Each row is a point on a tangle of strands that fork, close into loops and nearly touch. The rows are in no order.
Points whose rows are less than 53 apart are linked; no others are. Some points are linked to none.
k983: [10,2,18,-10,7,-5,4,3,3,0,5,-32,-5,-6,-25,-3,-11,-2,-5,-1,12,4,-3,10,9,1,8,6,2,1,-2,-3,-4,-3,2,-13,-2,10,-7,-6,9,2,-6,4]
k982: [-14,-6,10,9,2,-4,8,12,-4,8,-22,-19,-18,2,-24,-1,-14,10,0,3,-13,-2,-5,7,6,11,12,1,5,-5,-5,-15,-11,-11,8,3,9,16,3,-19,17,17,-21,-12]
k573: [10,-12,15,-5,-5,0,-3,6,-9,6,-14,-20,-6,10,-30,18,-9,7,9,20,3,11,-14,27,15,15,9,-4,12,5,5,-21,-3,-5,4,-4,-13,9,-5,-2,25,6,-10,-9]
k69: [-21,-13,2,0,5,-10,2,-7,16,-6,-7,-32,7,-12,0,4,-3,-12,-15,-4,8,8,-1,-3,19,-3,26,-4,14,0,-10,-7,15,-10,7,8,-9,-2,-4,-1,-3,31,-14,5]
k452: [6,17,-2,9,-5,4,-2,-11,-8,11,-1,32,7,1,25,-13,-2,7,3,-15,-17,11,7,-14,-22,17,-9,1,-3,-4,4,-6,0,-1,3,7,4,10,1,11,7,-13,23,6]
k623: [11,5,-7,13,0,-3,8,-5,-8,-7,-18,22,-12,3,-3,0,-3,17,7,4,-25,-5,12,-15,-12,-16,-2,-11,-7,13,9,12,10,-4,-11,1,8,11,-3,11,0,6,7,-9]
k229: [11,-11,0,-19,-4,-6,-18,-10,0,11,-8,-7,13,7,7,2,5,6,6,-3,2,11,-17,16,14,11,1,-8,13,-4,0,-18,14,4,11,-1,-11,-6,8,13,5,-1,-7,4]
k684: [-30,-9,0,-5,-5,8,4,14,4,-5,2,-4,14,7,18,0,13,-5,0,12,6,1,-9,13,-1,20,4,9,10,-16,4,-17,-15,-8,7,4,0,7,4,-4,-6,7,-10,-4]
k194: [-14,-7,-4,5,-4,3,5,7,7,-8,3,-3,-2,-8,-9,10,15,-8,-11,20,12,-9,-1,-26,-10,-12,7,-2,-14,-9,6,18,-2,3,-1,-12,7,-6,-7,-1,4,6,0,7]
k948: [18,8,3,11,12,-7,7,1,-3,-4,-2,9,-13,1,-11,-17,7,1,4,-13,-16,-16,-1,-12,-16,-7,-13,2,-9,12,3,11,-13,6,-15,-7,8,3,11,-7,0,-9,-3,-4]
k222: [-13,6,-6,13,3,8,20,7,3,1,17,7,3,4,26,0,-2,-10,-15,2,-6,2,10,1,-14,12,-12,5,5,-8,4,16,-14,-4,-13,-11,11,-10,-16,-5,-1,-5,6,-1]
k762: [22,-15,10,-6,-6,-1,-13,-9,0,6,-4,2,-1,-6,-20,-11,-1,1,6,-1,22,1,-2,-4,0,-12,-9,8,-13,-2,-7,4,2,10,11,-5,0,4,16,10,10,-13,15,11]
k368: [11,-14,-9,-21,-10,-9,-24,-10,3,1,2,10,11,1,9,10,12,2,10,0,2,13,-17,9,9,0,-1,-10,-2,-1,7,-4,15,9,11,0,-15,-11,14,14,-1,-5,-8,-4]
k497: [17,0,7,-11,4,0,-17,3,-15,22,-18,-7,-2,6,-17,-7,1,6,4,-2,9,4,-12,14,11,-3,-6,4,14,-11,-1,-25,-2,10,5,-10,-5,3,12,5,10,-2,-11,1]
k359: [-27,10,-9,17,8,9,17,1,6,-3,14,-4,7,1,20,7,3,-13,-17,4,4,-8,21,-5,2,-8,2,4,11,6,-6,8,-3,-16,-9,5,10,-21,-11,-13,-15,6,12,8]
k763: [-20,-8,2,-1,2,2,0,12,-6,5,-10,-6,-5,-4,-7,-3,0,6,-1,3,-8,-6,-4,5,1,6,12,6,5,-14,-6,-9,-6,-10,3,-7,7,6,9,-12,0,12,-23,-10]
k976: [10,3,9,-8,-3,3,-12,2,-19,13,9,24,4,4,-10,-13,17,2,20,5,-14,-4,0,9,-10,3,-12,8,-11,-3,16,-19,-4,12,-7,-8,-4,9,18,2,10,-26,-5,-11]
k325: [-1,11,-7,-8,-4,-1,-10,-5,8,26,0,10,8,-5,24,-14,2,-2,-8,-5,-10,9,4,-12,-17,2,-1,-6,-4,-33,3,-4,4,1,6,-8,12,10,17,10,4,-4,-1,16]
k469: [2,2,6,13,7,-3,22,1,2,-6,4,-14,-5,-2,-5,4,-12,-7,-13,2,6,1,11,-6,0,-6,-2,3,-3,11,0,15,-9,-1,-14,-16,4,-9,-23,-1,2,10,5,1]
k135: [17,6,3,2,4,4,-8,0,-10,-1,18,28,3,-2,-1,-14,14,-8,7,1,-6,2,1,-1,-20,2,-16,8,-10,1,17,1,-2,8,-13,-12,-3,1,16,5,5,-29,7,-8]
k489: [-4,-3,15,8,2,-6,14,14,-12,6,-14,-22,-23,-1,-37,3,-24,9,-5,2,-4,2,0,5,4,4,6,3,-1,10,-2,-6,-12,-3,3,-3,0,13,-18,-13,18,13,-14,-15]
k406: [-11,-15,4,-23,-5,-14,-15,2,5,16,1,-24,12,-14,-13,0,8,-3,-2,-1,4,1,-7,7,7,-1,17,-3,-9,-17,-12,-16,2,1,14,-5,-5,6,8,3,3,4,-27,7]
k427: [21,5,-6,8,1,4,-1,-10,-3,-6,9,13,-1,9,10,2,-11,6,6,-9,6,1,10,5,7,-4,-15,-2,6,18,-12,16,2,4,-3,15,-8,-14,-8,6,-8,-18,35,7]
k151: [-9,2,-5,-4,5,-3,-1,-9,11,-8,13,-12,6,-2,14,9,6,-4,-1,-2,3,-4,9,-8,5,-9,-3,-7,1,16,-9,7,12,-3,11,15,6,-16,1,-6,-19,-3,10,12]
k635: [-13,-3,13,7,7,-6,14,-4,7,-8,-3,-40,-3,-7,-11,4,-22,-10,-16,-8,12,9,3,-1,21,7,21,-1,14,6,-7,-7,4,-9,4,12,-10,4,-22,-8,5,26,-3,1]
k395: [-27,-6,-8,-8,2,-6,-4,-5,19,0,9,-31,10,-10,10,8,7,-8,-15,7,17,5,3,-6,19,-7,18,-4,12,-4,-13,2,10,-4,17,9,-11,-8,-2,2,-16,15,1,19]
k242: [-21,-4,-3,3,2,7,12,5,6,-13,4,-5,4,9,19,6,1,-4,-4,6,4,-3,-6,13,5,24,0,4,12,-3,-5,-5,-12,-8,0,13,0,0,-12,-8,-7,5,3,-1]
k392: [-10,8,-5,-6,-8,10,-6,0,9,2,14,6,18,9,36,1,4,-8,-3,1,-7,7,1,4,-10,20,-2,-7,12,-14,2,1,5,0,9,14,-3,2,-3,5,-11,-9,12,9]
k852: [-11,1,0,12,3,-3,17,1,-14,-9,-4,-5,-10,1,2,13,-20,13,-5,-3,-12,-3,23,-8,10,-11,6,-9,4,21,-16,14,7,-11,-2,5,3,-5,-24,-3,-14,15,5,-7]
k82: [2,13,-6,-1,0,6,-5,-3,10,14,-1,2,7,-3,21,-7,-2,-5,-11,2,6,9,7,-15,-10,-2,-5,-1,7,-24,-2,8,2,5,4,-5,7,3,3,10,-6,2,9,19]
k731: [6,-12,1,-12,6,-4,-11,-2,-3,-7,4,-5,-9,-11,-19,3,2,6,-1,2,8,-8,-10,2,2,-6,4,-1,-7,5,-8,7,11,-3,6,-10,-2,-6,7,0,-1,-9,-6,-6]
k53: [-24,3,-5,7,0,11,6,6,3,-3,3,15,4,-1,21,3,8,-5,-2,20,-9,1,12,-17,-21,-9,2,-2,-12,-5,3,11,1,-11,3,-3,12,-1,5,0,-5,4,9,-1]
k316: [9,-2,13,-3,-10,1,4,4,-6,12,-2,-21,-2,12,-12,14,-15,4,0,12,-3,10,-6,20,12,23,7,-3,12,-13,0,-10,-4,2,-2,-10,-5,12,-19,0,20,3,-9,2]
k278: [-11,-18,1,8,-12,-10,5,3,-7,-2,-19,-7,-9,-1,-13,13,-19,23,11,-4,-16,3,3,0,15,5,14,-9,9,10,-8,-8,5,-5,11,15,4,8,-7,-5,4,20,-16,-15]
k626: [-8,14,-10,17,10,13,15,0,2,1,12,-2,2,6,15,1,-9,-8,-19,-10,8,-10,16,1,5,0,-3,2,17,4,-11,14,-12,-5,-15,7,-3,-19,-26,-9,-12,3,22,12]
k745: [2,1,-3,3,6,2,6,-2,4,-19,-4,-2,-2,11,6,8,4,-2,5,8,6,-2,-12,5,4,11,-6,-1,3,12,0,1,-5,1,0,13,-3,-3,-4,-3,-7,3,7,-3]
k74: [3,13,-11,13,-3,16,2,-5,4,5,10,12,5,8,21,0,-12,3,-5,-14,3,-8,14,5,6,6,-8,1,17,2,-13,10,-3,6,-6,21,-10,-13,-20,-2,-15,-10,27,13]
k686: [-3,-8,-1,-6,-3,-3,-8,-9,14,7,-16,-12,16,-1,12,-5,-2,4,1,3,5,13,-7,5,5,10,10,-4,10,-12,-3,-14,10,-2,11,3,-3,2,0,17,3,11,2,8]
k547: [4,10,-1,14,12,1,18,-2,-2,-4,12,-7,-3,0,-1,1,-9,-8,-10,-6,13,-5,17,-2,5,-13,-8,7,2,19,-10,17,-13,-2,-16,-3,0,-19,-20,-6,-12,0,19,9]
k633: [5,12,-2,14,-10,4,-4,7,-10,3,-19,13,4,3,-8,4,-2,1,17,-1,-8,4,-6,9,1,11,13,8,11,-3,12,-17,-11,-1,-13,5,-5,10,4,1,6,14,-9,-10]
k61: [10,-1,0,18,-9,-7,6,1,4,-8,-17,-7,1,1,-16,11,-5,-11,9,-9,4,5,-9,13,13,7,10,7,10,8,9,-9,-9,-1,-15,5,-2,-2,-3,-3,12,16,-15,-7]
k361: [5,0,-4,-11,7,-5,-5,-10,13,-11,16,-1,1,0,11,3,8,-8,4,-5,4,2,0,4,5,-11,-14,-3,0,18,1,6,13,-1,7,8,3,-16,16,-3,-15,-13,4,1]
k734: [4,5,9,-1,6,0,13,-2,13,-9,9,-25,4,-4,-4,2,-7,-9,-7,8,13,6,7,4,6,-3,4,5,1,0,-1,5,-5,-4,-7,-10,1,3,-13,0,2,6,6,11]
k18: [-4,1,-1,-16,1,-4,-11,2,4,14,-10,-3,-6,7,4,-10,7,14,8,7,-19,-4,-10,-1,0,6,2,-11,0,-24,-1,-16,1,2,13,5,9,24,20,-2,1,1,-15,4]
k659: [-13,-9,-4,-8,-7,-11,-11,-3,17,7,-6,-7,20,-16,2,-1,13,-6,5,-8,0,2,-4,3,4,-7,16,1,-10,-5,-3,-16,4,-1,5,2,-1,-3,17,3,-4,12,-26,3]
k181: [-11,-2,-5,-2,-1,-12,-10,0,17,-2,-3,6,14,-18,8,3,24,-15,-3,-7,0,-3,-6,-13,-13,-19,8,-1,-26,1,0,-9,5,-2,-3,-1,3,-12,23,2,-6,4,-29,-1]
k703: [9,-9,-2,-13,-6,4,-7,0,1,-11,1,18,-12,9,-13,14,9,-3,2,20,-3,-6,-10,-1,-7,-12,-6,-11,-16,12,21,15,20,6,-6,-9,-10,1,0,1,4,-1,-9,-17]
k986: [-28,0,-6,15,3,5,11,3,-1,-5,1,-2,3,-1,14,11,0,-4,-5,13,-3,-4,18,-15,2,-12,12,-2,0,2,-9,12,4,-15,-2,2,10,-13,-5,-5,-13,13,8,3]
k756: [-5,18,-6,17,2,6,14,-1,0,-7,7,22,5,2,21,-3,6,-7,2,4,-9,5,6,-2,-15,13,-6,9,-3,-1,11,2,-14,-4,-16,3,4,0,-6,0,3,-5,12,-3]
k106: [20,-13,9,-15,-2,1,-9,1,-9,-3,-4,-1,-16,12,-26,5,-8,18,14,11,2,0,-14,18,11,1,-2,-5,0,11,0,0,7,-1,9,-5,-10,7,-1,-1,16,-12,7,-10]
k792: [-26,-5,-4,11,0,-6,16,-3,30,-10,4,-23,18,-8,14,5,15,-24,-17,1,17,3,9,-8,11,-9,12,5,7,-1,4,-5,0,-10,-4,2,6,-13,-5,-3,1,19,-5,17]
k41: [15,1,1,-3,-2,2,-6,-4,3,0,11,6,14,-5,-1,-11,6,-13,-2,-26,9,-3,0,8,-4,0,-8,10,5,7,2,2,-1,3,-9,-5,-1,-15,5,-2,-2,-13,2,6]
k166: [7,9,1,0,-9,3,-5,0,-14,2,-4,28,-3,5,-1,-7,8,5,14,-3,-9,-3,5,-22,-20,-7,-15,3,-19,10,7,5,-4,16,2,8,1,13,2,2,-4,-6,8,-1]
k409: [-9,4,-10,8,1,7,7,1,-6,12,0,18,1,8,25,-18,-16,15,0,-16,-21,-4,12,7,-7,15,-5,5,14,-13,-12,1,-5,-13,-5,6,11,0,-3,-3,-1,-6,13,-1]
k560: [17,5,2,0,9,-7,4,0,-5,-5,8,3,-14,-3,-12,-8,-6,11,8,-11,-14,-9,12,-2,0,-15,-11,2,-2,17,-7,12,-2,1,-10,-1,6,2,5,-9,-8,-11,2,-2]
k726: [-7,-1,6,-3,-5,1,1,7,-2,0,2,-12,2,-2,-6,-5,-2,-3,0,-6,12,-5,5,-17,-3,-2,-2,8,-7,-2,-14,8,-12,9,11,3,4,1,-7,-6,-9,2,5,13]
k882: [12,13,-1,11,-4,7,6,-5,-7,-1,-2,21,9,9,19,-2,-4,1,3,-1,-11,11,2,2,-16,19,-6,0,-1,1,5,2,-4,-1,-11,2,-3,3,-16,13,8,-5,20,1]
k585: [14,3,-6,-11,-2,1,-16,-2,-9,0,13,27,-5,8,13,-3,1,18,11,3,-15,4,8,-9,-8,-2,-25,-13,-1,-4,4,1,12,17,5,13,1,11,12,9,-10,-24,8,-5]
k220: [12,-5,7,-17,7,-11,-6,-3,11,-3,4,-32,0,-9,-15,-6,7,-11,-12,-8,20,7,-15,8,14,-4,5,3,3,-8,-1,-6,3,-1,4,-17,-4,1,7,0,13,0,-12,10]
k683: [-4,3,3,-2,5,2,4,1,-15,-12,8,-9,-11,-1,0,15,-13,11,-10,-5,0,-3,8,-3,10,-3,1,-7,6,18,-16,16,11,-1,6,2,-8,-9,-17,-5,-18,2,3,-7]
k127: [6,2,0,9,4,3,12,8,-5,-17,-14,-4,-13,11,-13,13,-7,0,6,15,19,0,-9,8,8,-5,-5,4,-7,20,-1,2,-16,3,-1,10,-10,2,-17,2,-4,11,12,-9]
k48: [-13,-14,8,-18,3,-17,-4,4,12,4,4,-35,1,-21,-22,-1,7,-8,-14,2,17,6,-8,-1,12,-12,16,2,-12,-12,-7,-9,4,1,12,-14,-6,4,5,1,8,8,-29,4]
k247: [-1,-7,-2,-7,1,-2,-14,6,-13,-2,-2,7,-2,6,-9,4,8,11,18,6,-14,-6,-14,14,6,12,1,-3,10,-1,8,-19,1,6,1,7,-5,4,14,-5,-4,-5,-20,-18]
k609: [8,9,2,-7,6,6,-4,-3,0,6,10,-11,-4,2,5,-4,-14,6,-12,-11,12,-2,3,9,9,9,-6,3,20,-7,-15,4,3,4,5,2,-7,-1,-8,-3,-13,-9,9,14]
k102: [-11,8,-3,-4,-3,-1,-7,-2,-1,24,-6,19,7,-4,22,-17,10,4,2,-11,-25,2,1,-6,-13,-1,3,-5,-14,-27,7,-14,1,-5,2,-8,15,11,27,1,6,3,-18,-2]
k597: [-2,11,-1,-4,-10,11,-5,4,6,-2,21,3,11,7,27,15,5,-11,-3,8,2,9,8,-5,-8,4,-13,-8,-3,-4,2,15,4,14,10,4,-5,-4,-5,6,-13,-15,12,10]
k412: [-16,0,2,-8,1,14,1,11,-6,-1,4,13,-5,9,10,-5,3,6,-1,22,-15,-5,6,-9,-22,2,-7,-3,-10,-10,-2,12,0,-2,6,-3,6,16,-2,-2,-6,-6,5,-6]
k257: [4,-8,7,-8,8,-9,4,-2,-10,-17,10,-8,-18,-9,-19,8,-7,8,-6,-6,3,-6,-2,3,8,-9,4,0,-4,27,-10,13,15,-9,3,-7,-5,-11,-1,-6,-6,-7,-3,-11]
k453: [0,5,-7,-6,-4,-1,-9,-5,0,3,9,27,-2,-5,14,-4,9,9,9,5,-18,1,11,-16,-17,-10,-17,-8,-17,1,8,4,9,10,7,9,10,8,16,3,-8,-17,1,-4]
k467: [15,-9,1,-6,-13,0,-17,-5,-6,11,0,8,8,-2,-6,-2,3,8,9,-4,2,1,-5,-1,-4,9,-1,-1,-6,-11,-4,1,4,12,7,-3,-1,1,3,10,7,-17,7,8]
k556: [-18,-1,-3,5,2,5,14,2,-1,14,-3,-2,-4,3,19,-12,-24,9,-7,-10,-12,-1,14,5,2,6,3,5,10,-16,-11,4,-5,-16,0,-5,15,2,-9,-5,-1,10,4,1]
k90: [-2,-2,9,11,5,-3,19,8,-6,-2,-12,-13,-13,2,-17,0,-14,0,-6,2,-2,-2,3,-2,-1,-2,1,5,-4,9,-1,4,-11,-2,-8,-9,5,6,-18,-7,5,16,-10,-10]
k795: [13,-12,9,-8,-5,-1,-4,2,-5,-6,-2,-14,-6,6,-21,14,-14,9,9,6,12,9,-15,24,21,10,8,-1,7,13,-3,-4,0,-3,9,-1,-17,-1,-7,0,11,0,3,-10]
k564: [8,-9,4,1,1,-3,11,3,-6,-17,-1,8,-19,10,-15,14,3,-7,-4,10,-10,-8,-6,-2,-8,-5,-5,-4,-9,21,14,16,10,-1,-18,-14,0,0,-6,-6,3,5,-17,-19]
k656: [4,6,3,-1,3,8,-10,5,-11,13,-20,3,13,3,2,-14,13,-1,1,-7,15,2,-12,8,-1,8,-6,12,15,-13,5,-30,-15,5,1,-4,-4,2,10,6,5,1,-4,2]
k479: [-4,-5,9,3,4,-11,2,4,3,-8,-9,-37,-3,-9,-24,5,-21,-10,-9,-13,27,13,-7,2,28,-7,19,5,13,14,-1,-10,1,0,12,12,-21,-5,-16,-4,2,22,-3,-5]
k364: [-5,9,-6,13,2,-2,1,-11,14,-3,10,15,6,-9,17,-13,14,1,10,-3,-15,-6,8,-9,-13,7,1,2,-6,0,0,2,0,-6,1,14,14,0,18,-1,-2,-19,18,11]
k302: [16,-6,7,-7,2,2,-11,-2,-2,3,-5,-3,14,-1,-5,-15,13,-9,-3,-20,27,1,-12,14,3,0,-14,14,8,0,1,-17,-7,5,2,-8,-5,-9,13,3,7,-12,2,5]
k8: [0,0,-2,-5,-2,-2,-10,-2,9,-6,9,-5,9,-10,-2,0,18,-15,-1,-3,16,-5,-2,-20,-7,-12,0,1,-13,-4,-5,7,-3,8,6,4,4,-5,12,0,-8,-7,7,20]
k732: [-2,4,3,-9,3,13,-8,9,-17,-1,-14,15,-1,13,2,-5,6,5,3,13,-13,-3,-8,-5,-19,6,-3,-7,-2,-8,7,-7,3,2,0,-2,-1,18,2,3,-2,6,-5,-13]
k568: [18,-11,-6,-20,-4,-6,-17,-8,6,-10,14,8,-2,5,7,10,4,-8,3,-5,11,10,-14,7,11,-11,-7,-11,-5,7,3,14,19,3,13,-3,-7,-20,15,5,-2,-13,6,-3]
k423: [-7,12,-3,7,1,8,3,-11,21,-1,2,1,18,-5,16,-12,7,-3,8,-5,-1,-5,9,5,-3,6,8,7,6,2,-3,-9,-4,-12,-2,20,4,3,7,-2,-8,0,20,17]
k712: [6,-9,6,-12,4,3,-16,5,-25,4,6,17,0,14,-10,-2,11,11,22,14,-17,-4,-6,19,2,8,-10,-5,4,1,14,-23,6,9,-2,0,-7,1,12,4,4,-20,-11,-25]
k682: [-12,13,-9,9,2,3,7,-4,11,9,11,-7,6,0,26,2,1,-13,-15,8,1,5,15,-21,-7,-6,-3,-11,4,-14,-2,18,2,-2,7,0,15,-9,-3,-1,-5,-1,20,23]
k223: [-8,-5,-3,-8,-7,2,-5,-3,15,-2,10,-21,11,-7,6,9,-1,-7,-9,-2,22,7,1,7,19,-2,9,2,12,-1,-8,5,9,2,12,0,-16,-13,-10,5,-10,6,2,12]
k40: [13,6,-2,7,2,-3,-5,-2,-1,8,-12,16,-7,-10,-14,-13,10,4,0,-8,-15,-15,-4,-23,-18,-12,3,-9,-18,-7,8,6,-1,8,-8,-8,8,9,15,0,7,1,-8,1]
k724: [-9,0,-4,-10,-1,-3,-14,0,-2,13,4,22,6,-10,14,-8,13,0,-1,-6,-17,-2,6,-14,-23,-9,-9,-6,-21,-9,0,-2,6,5,7,-1,13,1,21,1,-7,-10,-16,-6]
k699: [19,7,4,1,10,-4,3,-6,-1,-2,9,-11,-11,-4,-14,-5,-15,2,2,-12,10,-6,13,-2,14,-18,-7,5,3,17,-12,14,-2,0,-5,2,0,-4,-1,-7,-10,-4,15,10]
k523: [-27,3,-3,-1,-11,16,-1,13,-10,4,7,20,17,10,27,-6,7,-5,8,4,-8,5,-3,8,-8,25,7,8,7,-24,11,-18,-15,-11,-1,5,-4,10,7,-1,0,3,2,-7]
k972: [-9,-2,1,0,3,-3,13,-1,22,-12,7,-33,10,-5,3,6,1,-17,-19,0,28,9,3,3,19,-4,7,7,11,-2,3,-1,-2,-3,-2,-3,-6,-7,-18,2,4,14,2,15]
k888: [18,-1,3,5,-1,2,0,1,0,3,-10,1,-12,0,-26,-2,-9,14,12,13,2,-3,-3,7,3,-2,1,6,-2,0,2,2,-5,3,-4,-6,-1,11,-2,2,14,-6,8,-1]
k332: [21,3,2,6,1,-1,5,6,-14,-12,-7,11,-7,11,-15,3,5,-10,4,-5,3,-4,-14,7,-7,0,-6,5,-3,14,17,3,-8,5,-18,-11,-5,-3,-2,1,6,1,-7,-15]
k954: [-3,0,2,-3,-1,9,-11,7,-18,17,-24,22,-3,5,-15,-11,18,5,4,7,-19,-15,-12,-9,-19,0,4,-8,-11,-14,17,-18,3,2,-5,-9,0,17,11,1,17,5,-15,-13]
k68: [9,-1,7,-8,9,2,-13,2,-14,18,-24,0,-2,1,-16,-9,11,7,2,7,-11,-8,-12,6,-4,-4,2,-8,0,-12,6,-24,6,1,-3,-15,3,9,16,3,14,3,-20,-9]
k545: [-14,4,-7,3,4,3,5,-12,19,-5,3,-7,9,2,15,-2,-1,1,4,-8,-7,-10,10,5,9,3,7,-4,13,13,-10,-4,5,-12,2,26,4,-5,-2,-9,-15,9,12,10]
k708: [-19,1,-1,8,-4,-4,8,-1,25,-5,1,-11,24,-16,14,-2,18,-20,-8,-3,9,3,6,-14,-6,-12,12,5,-9,-3,5,-6,0,-9,-2,0,10,-7,7,3,1,12,-3,14]
k110: [8,-1,-7,-5,-8,0,-20,-5,3,5,10,14,13,-15,2,-4,20,-10,-1,-4,13,0,-8,-12,-13,2,-1,2,-10,-18,3,3,0,10,5,-2,0,-1,18,9,3,-17,2,14]
k292: [-9,1,-6,7,-6,2,-6,-3,5,2,2,18,8,-13,5,-10,19,2,6,3,-8,-6,-6,-13,-15,12,11,4,-12,-18,5,-5,-4,-3,4,0,8,7,18,3,8,-10,5,5]
k540: [20,5,1,-1,7,-1,-12,-5,-5,-1,13,20,7,-6,6,-14,9,-10,0,-19,-3,0,5,1,-16,-9,-22,4,-2,12,5,3,7,4,-9,-6,2,-10,21,3,-8,-23,2,-5]
k462: [-3,1,-7,18,3,-8,16,-3,-8,-5,-13,5,-13,1,-2,2,-11,14,2,-2,-21,-8,20,-18,1,-17,3,-11,-1,14,-7,15,5,-7,-8,3,15,-2,-12,1,-5,12,8,-5]
k837: [17,-7,2,-2,-14,-7,-10,2,-2,3,-21,0,-2,0,-29,6,0,-6,10,-4,7,2,-13,-5,4,-16,9,-1,-12,3,17,-1,3,12,0,-6,-7,2,1,7,14,15,-13,-7]
k532: [6,2,-10,5,-1,2,-3,-3,-1,-3,6,12,-7,-3,1,10,0,5,0,12,-9,-1,2,-7,-3,-1,3,-6,0,-9,5,18,10,6,-8,-10,2,-5,-3,4,-4,-5,-3,-3]
k518: [3,-2,10,4,12,-6,16,3,-6,-14,-9,-19,-27,3,-28,10,-22,6,-2,9,20,2,-5,9,17,-12,0,3,-10,30,-3,2,-7,-5,6,6,-11,4,-16,-5,3,12,9,-12]
k873: [11,-14,-2,-22,4,-2,-17,-1,-4,-8,8,15,-14,4,-14,2,11,3,3,11,0,-10,-15,-1,-6,-12,-12,-12,-15,8,8,8,18,8,6,-4,-6,-2,14,-1,0,-16,-8,-14]
k376: [18,4,-2,3,-3,-6,-4,2,-4,-6,-13,-6,-1,2,-15,2,-1,-12,2,-20,14,2,-14,4,9,-7,0,7,5,8,9,-1,-5,8,-4,-4,-6,-8,0,1,1,12,-10,-4]
k441: [9,6,-2,8,-5,5,14,4,-3,5,0,-2,-10,16,6,16,-21,9,1,10,-4,8,-4,23,14,23,-4,-2,9,-9,-2,0,-12,7,-15,-1,-6,6,-26,2,10,2,-3,-4]
k330: [-9,6,7,-1,0,-5,22,5,-5,0,15,-17,-14,3,-8,8,-21,10,0,-1,-16,0,12,15,11,15,5,5,6,8,-15,5,-12,-8,-6,9,2,13,-22,-20,0,4,-4,-1]
k841: [10,8,-3,10,8,3,21,5,-4,1,-2,7,-17,12,-2,6,-16,9,3,19,-6,2,0,20,2,7,-12,4,-6,4,-4,3,-21,4,-20,5,-3,14,-26,-1,7,1,9,-7]
k962: [-7,0,-7,-4,-12,4,-9,-9,13,10,-2,3,20,3,28,0,-2,5,3,0,-8,9,0,3,-2,19,10,-10,12,-16,-3,-8,13,-5,10,10,-1,2,0,13,-3,2,10,12]
k579: [-10,-2,-9,3,1,-8,-5,3,1,0,-1,18,2,-13,8,1,12,-4,0,-10,-11,-11,2,-19,-18,-18,1,-3,-18,6,-3,3,8,0,-2,1,12,-13,17,0,-14,-1,-18,-8]
k301: [-8,7,-9,8,-2,6,-4,-5,-5,12,-6,27,9,3,29,-18,-3,7,2,-18,-20,1,1,-4,-13,18,0,0,10,-17,2,-9,3,-10,0,7,10,-1,8,2,5,-6,9,0]
k553: [20,0,-9,-2,-6,0,-11,-3,-12,-8,9,22,-4,6,7,4,-7,19,12,-10,-10,0,5,1,4,-1,-15,-11,8,6,-2,10,11,11,0,10,-5,-4,-1,9,-9,-21,13,-6]
k314: [3,2,4,4,0,5,6,2,1,4,0,-3,-1,2,2,-12,-1,0,-2,0,17,-3,2,-3,-6,7,-15,14,-4,-8,-10,3,-22,10,5,4,7,7,-4,-1,-2,-10,15,14]
k647: [-4,-2,1,-3,3,1,-2,10,-7,-7,4,-5,-4,1,-11,8,4,-1,3,8,1,-3,-11,18,9,12,3,9,14,-1,4,-10,-4,0,-7,-4,-6,0,3,-9,-4,-1,-22,-16]
k13: [-13,3,-3,16,3,2,23,2,7,10,-3,2,2,-2,19,-14,-11,-3,-11,-8,-3,0,12,2,-7,5,-4,12,2,-9,-1,5,-19,-10,-13,-12,17,-6,-10,-3,6,10,1,1]
k158: [-3,-7,8,3,7,-15,19,-6,-10,-15,2,-17,-29,-4,-22,18,-17,4,-11,2,14,2,2,-7,22,-17,8,-2,-9,33,1,12,15,-7,4,-5,-7,-12,-11,-5,0,11,-3,-12]
k541: [0,-12,1,-2,-12,-2,-4,6,5,-7,-8,-8,0,-6,-23,13,3,-9,-3,12,16,1,-8,-14,2,-16,12,-2,-15,-3,8,10,5,11,2,-12,-8,-2,-9,6,9,14,-11,0]
k880: [22,-1,3,-2,1,3,-1,-6,5,0,1,10,-11,-1,-16,-6,1,3,7,11,12,-3,1,-4,-2,-15,-10,7,-14,2,8,14,-2,7,-4,-11,0,5,9,5,8,-13,15,6]

A piece is all that can be reached along the links. How many separate loops has the piece of each point below (a circle has one, a figure eight two, a Y none), and how many tips (points with one link)?
k462 -> loops 0, tips 4
k948 -> loops 2, tips 5
k556 -> loops 1, tips 0
k364 -> loops 0, tips 3

How many points has the smallest loop of links through each point below? Write 0 if it is on no loop.
k41 -> 24
k48 -> 17
k222 -> 8
k223 -> 0
